A landscape with many peaks, sampled at points; each row gives a point and its height.
From any point a climber steps to the highest of the 2 points nearest to it. It stops when none of these is higher. Distance is the straight distance between rows; heights are no part of it.
(554) height 150: [138 173  86  69 109 135 156 129 139 126 145  45 144  99 112 111 134 146
 133 238 100 127  72 160 155 147]
(803) height 609: [142 145 104 115 144 141 168 115 128 120 161 122 124 127 111  90 120 121
 111 162  93 117 129 135 142 149]
(314) height 506: [153 115 162 148 145  93  81 108 115  84  95 161  89 122 156 187 149  96
 127  88 180 168 150 100 108 150]
(238) height 732: [109 144 136 139  79 118 159 139 125 103 107 110 121 160 161 123 108 156
 118  77 121 153 126 156 104 113]
(152) height 754: [114 120 100 112  44 114 111 123 134  88 149  84  99 123 151 172 114 173
 108 108 158 166 117 140 115 122]
(263) height 522: [135  90 141 152 119 122  73  97 121  81 120 150  86 136 159 201 137  87
 127 106 176 164 157  92 118 122]
(150) height 106: [170 108 111 145 160 100 109  87 147 117 114  77 134 163 126  97 145 196
 123 167 158 115 124 129 100 127]
(530) height 428: [ 97 134 130 169 131 162 141 180 112 142  90 195 120 147 148 135 124  71
 135  84 122 134 157 104 127  89]
(327) height 240: [ 84 130 120 104 125 171 136 136 143 176 150 134 177 107  89  83 130 151
 148 179  84  72 110 136 159 108]
(310) height 490: [141 103 175 138 101 106  90 161 143 123 131 187 152 110 129 162 109 133
 143  70 174 118 123 131 147 132]
(772) height 560: [138  94 118 168 136 127  74 109 133  73 120 147 124 135 143 149 137 166
 112 143 175 128 134  99 103 108]
(710) height 634: [129 124 145 156 167 160 160 130 145 142 166 192 163 135  98  58  98 146
 142 143  96  73 141 134 150 135]
(468) height 774: [132 170 102 106 116 122 152 154 117  77 130 116 118  95 130 130 120 139
 121 137 126 145  99 148 153 166]
(742) height 770: [103 111 114 108  98 130  89 126 102 151  82  80  97 131 149 195 186  96
 127 104 148 171 142 101  92  88]
(444) height 343: [ 82  91 119 143 106 175 113 143 125 200 103 129 136 165 136 123 141 102
 137 109 116 102 168 108 108  51]
(917) height 26: [152 115 124 113 132  93  71 108 127 123  91  82 116 130 108 147 174 166
 133 134 165 155 113 127 106 141]
(985) height 467: [130  93 152 154 165 148 103 125 124 170  89 163 108 164 137 137 141  73
 147  98 140 122 182  90  95  84]
(685) height 128: [188 153  94 108 161 109 193 119 125  86 136  64 138 127 140  84 122 153
 105 217 131 124 102 155 124 170]
(609) height 515: [136  96 169 155 106 104  95 150 132 101 109 185 128 141 167 157 112 116
 131  62 166 147 154 124 121 114]
(84) height 705: [115  99 101  91 118 159  83 115 134 212 132  63 135 104  70 152 202 135
 132 189 105 100 117 116 125 126]
(979) height 500: [152  79 170 143 141 112  83 122 162 169 161 176 141 125 110 133 117 129
 146  99 150 117 169 112 141 138]
(366) height 474: [143  96 154  95 121 118  78  98 146 189 209 127 117 101  87 171 142 104
 147 131 117 140 143 116 148 164]
(486) height 462: [146  67 184 124  76 115  87 152 148 166 145 168 156 140 133 169 117 111
 158  63 169 110 151 123 126 109]
(386) height 479: [160  86 179 125 148 121  86 108 149 180 190 155 132  99  92 157 140 116
 156 128 145 115 164 114 155 166]
(702) height 641: [130 142 124 121 120 142 172 116 151 130 161 107 149 145 128  76  87 170
 115 152  92 105 113 163 133 133]
(414) height 646: [134 150 120 160 181 139 174 139 108 102 140 187  99 122 130 106 111  91
 106 125 116 116 148 115 149 150]
(36) height 190: [144 176 120  67 159 107 123 118 131 151 140  94 184  86  70  88 139 135
 156 188 120  86  76 153 181 165]
(257) height 76: [198 148 136 142 212  89 169 107 120  93 102 109 121 151 146  82 126 126
  88 147 143 124 129 132 107 171]
(943) height 516: [154 119 122 105 152 110  98 101 131 169 142  73  73 144 109 174 168  84
 132 141 113 171 160 111 110 165]
(190) height 162: [118 166  79  37 116 143 138 127 123 142 142  65 161  77  89 107 145 134
 137 228  97 101  69 158 176 140]
(224) height 708: [ 91 110  87  85 110 164  80 145 122 212 101  62 130 107  92 174 212 109
 115 167 112 123 123 112 119 112]
(723) height 97: [167 113 125 151 190 106  98  74 132  96  79  89 123 149 134 112 156 169
 122 163 162 121 134 117  80 129]
(331) height 594: [ 98  84 118 141  93 171 117 145 133 116 179 179 123 127 121 157 115 115
 129 126 115 103 138 108 144  85]
(543) height 690: [ 95 144 142 125  98 145 168 115 139 103 197 163 162 104 113  82  57 167
 140 141  88 100  91 156 160 131]
(282) height 139: [145 156  87  93 138 130 167 125 143  88 143  58 153 115 124  90 122 164
 118 242 125 110  82 160 154 150]
(693) height 714: [110 208 104 161 126 136 207 173  98  67  80 140 119 116 161 114 104 111
 107 113 110 146  88 153 134 141]
(137) height 674: [137 179 134 142 161 134 191 156 109  98 154 173 118 109 139 102  85  94
 101  90 108 130 120 133 164 154]
(1058) height 670: [127 163 108 121  81 127 183 107 134 116 144  81 122 149 154  88  87 164
 108 146  89 129 111 169 114 143]
(834) height 205: [115 183 134  65 154 127 146 131 135 164 142 121 188  79  80  64 106 141
 156 171  88  71  71 146 188 155]
(1003) height 565: [112  87 133 130  87 141  99 124 128 123 166 139 111 124 144 161 125 121
 121 107 142 134 155 116 123 102]
(726) height 805: [124 154  87  95  66 112 127 146 134  66 135  88 122  90 122 152 112 182
 112 154 134 139  83 150 139 153]
(428) height 495: [148 107 154  91 129  93  86  91 136 188 169  81  99 112  85 192 169 105
 145 124 116 168 146 112 126 191]
(250) height 117: [190 129 111 120 171  95 140  95 151 102 136  80 132 135 122  92 138 178
 111 189 138 123 109 136 120 163]
(173) height 399: [ 83 117 125 186 102 154 144 156 124 125 103 179 129 153 154 129 108 121
 138  92 114 133 143 124 109  77]
(265) height 768: [120 141 121 122 104 113 136 135 132 141 100 105 146 170 138 109 125 152
 119 101 111 142 127 138  99 113]
(665) height 620: [145 161 110 162 182 130 171 140 103  71  93 167  94 130 157 114 123 106
  88 126 127 135 139 117 126 153]
(467) height 523: [155  63 154 152 142 114  70  98 147 138 146 153 119 135 123 167 135 129
 146 126 163 130 164  94 115 128]
(228) height 567: [101 136 125 153  91 130 108 139 113  60  77 142 104 154 190 159 116 131
 119  76 159 165 129 120  99  85]
(525) height 590: [112 134 128 173 111 135 149 142 104  57 105 162  93 160 196 144  90 108
 106  78 131 163 140 129  99 106]
(608) height 314: [ 90  96 143 130 108 137 112 126 127 208  94 112 154 185 159 119 142 118
 148  84 120 129 159 116  78  54]
(614) height 86: [180 133 122 148 204 104 140  97 118  94  74 105 107 162 141  90 151 142
 112 148 151 131 134 125 106 141]
(457) height 663: [117 120 143 135 141 144 169 106 148 114 196 182 164 115 111  66  66 171
 137 144 112  81 111 133 156 146]
(76) height 458: [128 123 154 148 135 130 120 166 120 154 116 189 116 131 132 154 131  65
 139  73 138 139 164 111 151 116]
(463) height 504: [116  89 149 171 149 157 151 123 127 138 119 169 118 176 168 124 108  87
 129  94 127 126 182  89 102  73]
(864) height 262: [ 68 115 135 112 116 182 127 152 126 217 148 163 176 125  90  88 140 128
 144 143  79  77 130 120 147  89]
(222) height 577: [133 123 104 156 151 119  91 125 118  43  80 143 109 114 140 148 144 170
 117 142 174 130 106 110 102 131]
(72) height 37: [175 147 143 116 175  78  81 130 123 126  72 105 119 116 101 150 172 138
 137 131 161 144 112 134 113 175]
(115) height 537: [145 112 134 124 145 116  88 120 112 149 118 106  86 124 105 185 173  91
 140 133 134 166 151  98 122 136]
(37) height 707: [123 203 145 136 147 117 232 148 116 110 143 156 138 114 135  87  70 104
 121  82  94 125  91 172 158 157]
(42) height 433: [146  67 179 119 120  95  74 134 147 202 140 135 153 162 115 156 152 124
 167  69 160 123 148 128 110 109]
(1030) height 541: [132  72 130 164 119 136  73 112 128  76 124 173 110 113 151 195 137 136
 145 119 196 131 145  88 115 100]
(123) height 558: [150 127 137 135 162 124  93 128 129 145 124 138 105 105  98 152 168 107
 144 149 138 130 150 111 137 152]
(233) height 47: [188 175 134 117 195  76 119 137 123 105  82 111 130  97 101 115 161 146
 136 144 165 135  92 154 145 202]
(423) height 739: [ 94 120  92 107 108 151  78 144 110 174  90  78 102 112 116 200 210  91
 129 141 133 151 130  97 112 100]
(858) height 752: [ 92 194 121 102 141 128 214 107 125  98 167 146 170  74 111  79  70 114
 158 161  82  95  71 158 186 149]
(368) height 57: [203 175 129 102 184  74 162 134 123  91 115  93 128 100 124  86 122 142
 103 138 158 129  91 171 143 200]
(523) height 66: [216 147 138 119 181  68 182 104 108  84 127  90 110 133 144  81 117 147
  90 142 154 144 119 155 121 195]
(247) height 627: [100 137 125 119 103 168 134 155 126 144 164 182 140  99 111 130 115 115
 142 127  98 103 141 125 156 112]
(617) height 721: [119 178 120 119 109 119 201 115 139  87 179 126 174  91 124  81  64 168
 151 161  93 102  65 162 171 152]
(846) height 287: [121 116 158 129 120 121 103 116 120 167  92 110 125 197 164 124 131 113
 134  62 130 158 168 118  86  90]
(344) height 285: [ 56  91 120 113  87 189 109 151 128 212 130 140 160 122 104 119 167 105
 126 143  86  89 141 109 138  76]
(808) height 619: [115 152 149 178 129 133 190 150 111  91 120 178 116 152 169 119  76 103
 116  62 108 155 141 131 115 111]
(833) height 536: [143  93 151 165 163 134 153 108 131 117 160 161 115 179 157 106  99 107
 107 102 114 119 185 114 111 104]
(911) height 313: [ 65 116 109 117  93 171 117 150 120 229  98  98 157 155 126 119 167 114
 112 125  92 107 145 121 103  59]
(225) height 223: [105 160 111  87 130 157 151 142 130 154 143 122 169 107 100  81 109 135
 149 186  80  87  88 154 170 133]
(606) height 483: [158 116 169 148 157 109  99 147 115 127 100 184  95 120 144 168 137  65
 136  76 159 144 162 105 137 148]
(164) height 570: [123  81 129 167 138 161 133 103 144 156 163 151 133 177 132  93  98 133
 121 135 121 104 180 109 114  83]
(470) height 661: [ 90 153 140 119  95 147 170 142 136 123 177 165 154 103 118 112  84 131
 140 118  92 113 109 145 164 125]
(843) height 652: [ 85 161 126 159  93 143 201 163 112 104 144 167 116 141 163 124  84  98
 114  77  83 143 123 146 143 124]
(893) height 17: [150 127 104 120 131  96  88  93 131  78  93  68 108 129 139 161 153 155
 114 140 163 167 122 137  98 154]
(206) height 543: [137  55 134 133  99 127  74  98 147 135 173 117 110 117 120 173 143 143
 141 123 150 137 154 105 116 112]
(993) height 733: [116  98 123  86 110 150  85 118 136 189 151  94 154 103  90 125 171 146
 126 169 119 109 113 130 127 117]
(966) height 698: [105 173 122 122  64 115 179 142 141 101 141 109 128 139 149 108  82 163
 106 105  97 158 104 167 124 132]
(718) height 597: [132 138  97 163 163 129 129 128 106  59  80 147 107 123 150 127 135 128
 110 149 140 129 124 108 118 127]
(899) height 603: [133  78 136 168 167 157 133 111 152 143 151 186 156 159 107  75 108 155
 131 147 126  72 166 111 132 113]
(538) height 726: [123 112 107 101  68 119  79 102 122 118 131  68  84 126 143 183 149 133
 110 125 149 182 131 125 105 131]
(392) height 685: [ 91 181 119 172  91 146 195 167 112  79 100 141 105 141 171 130 101 124
 127 103 104 160 107 158 117 120]
(678) height 581: [156 136 129 123 160 130 131 115 128 150 146 111 112 117 102 125 140 104
 118 135 122 116 135 123 137 166]
(618) height 371: [ 63  99 109 172  97 173 126 169 123 161 105 148 141 152 144 131 138 137
 130 117 114 110 148 122 104  54]
(611) height 771: [122  85 129 109 104 129  88 120 147 196 147 104 146 145 104 128 157 148
 136 121 135 117 137 119 113 105]
(1064) height 176: [129 188 108  41 127 119 135 126 125 133 161  86 150  61  76 115 128 119
 147 198 111 113  77 143 189 164]
(159) height 438: [129 118 154 141 185 133 121 129 123 188  80 148 113 185 129 104 158  85
 132  98 122 120 181 105 106 101]
(907) height 811: [135 110 130 136 118 113  99 123 150 138 130 123 145 145 120 120 129 171
 136 116 143 127 133 122 114 104]
(501) height 738: [122  87 127 102  89 110  74  96 122 157 129  65  79 133 141 213 176 103
 136 111 146 184 151 104  93 126]
(63) height 540: [113 122 154 156  92 120 100 157 130  96  70 169 132 136 161 175 115 127
 136  44 173 163 122 126 110  97]
(211) height 746: [125 191 110 133 141 119 166 164 105  89  82 129 129  99 127 119 133 119
 111 130 123 141  98 146 142 153]
(653) height 745: [101 215 120 112 143 136 209 158 107 104 136 148 148  89 123  82  78  98
 142 134  91 122  80 161 176 152]
(902) height 779: [145 131 116 111  67  97 111 117 142  76 143  98 118 115 133 142 107 187
 104 124 156 154  92 151 119 161]

Where does a climber stop that starts at each point below?
(943): (907)
(618): (858)
(486): (726)
(463): (543)
(979): (543)
(808): (726)
(36): (858)
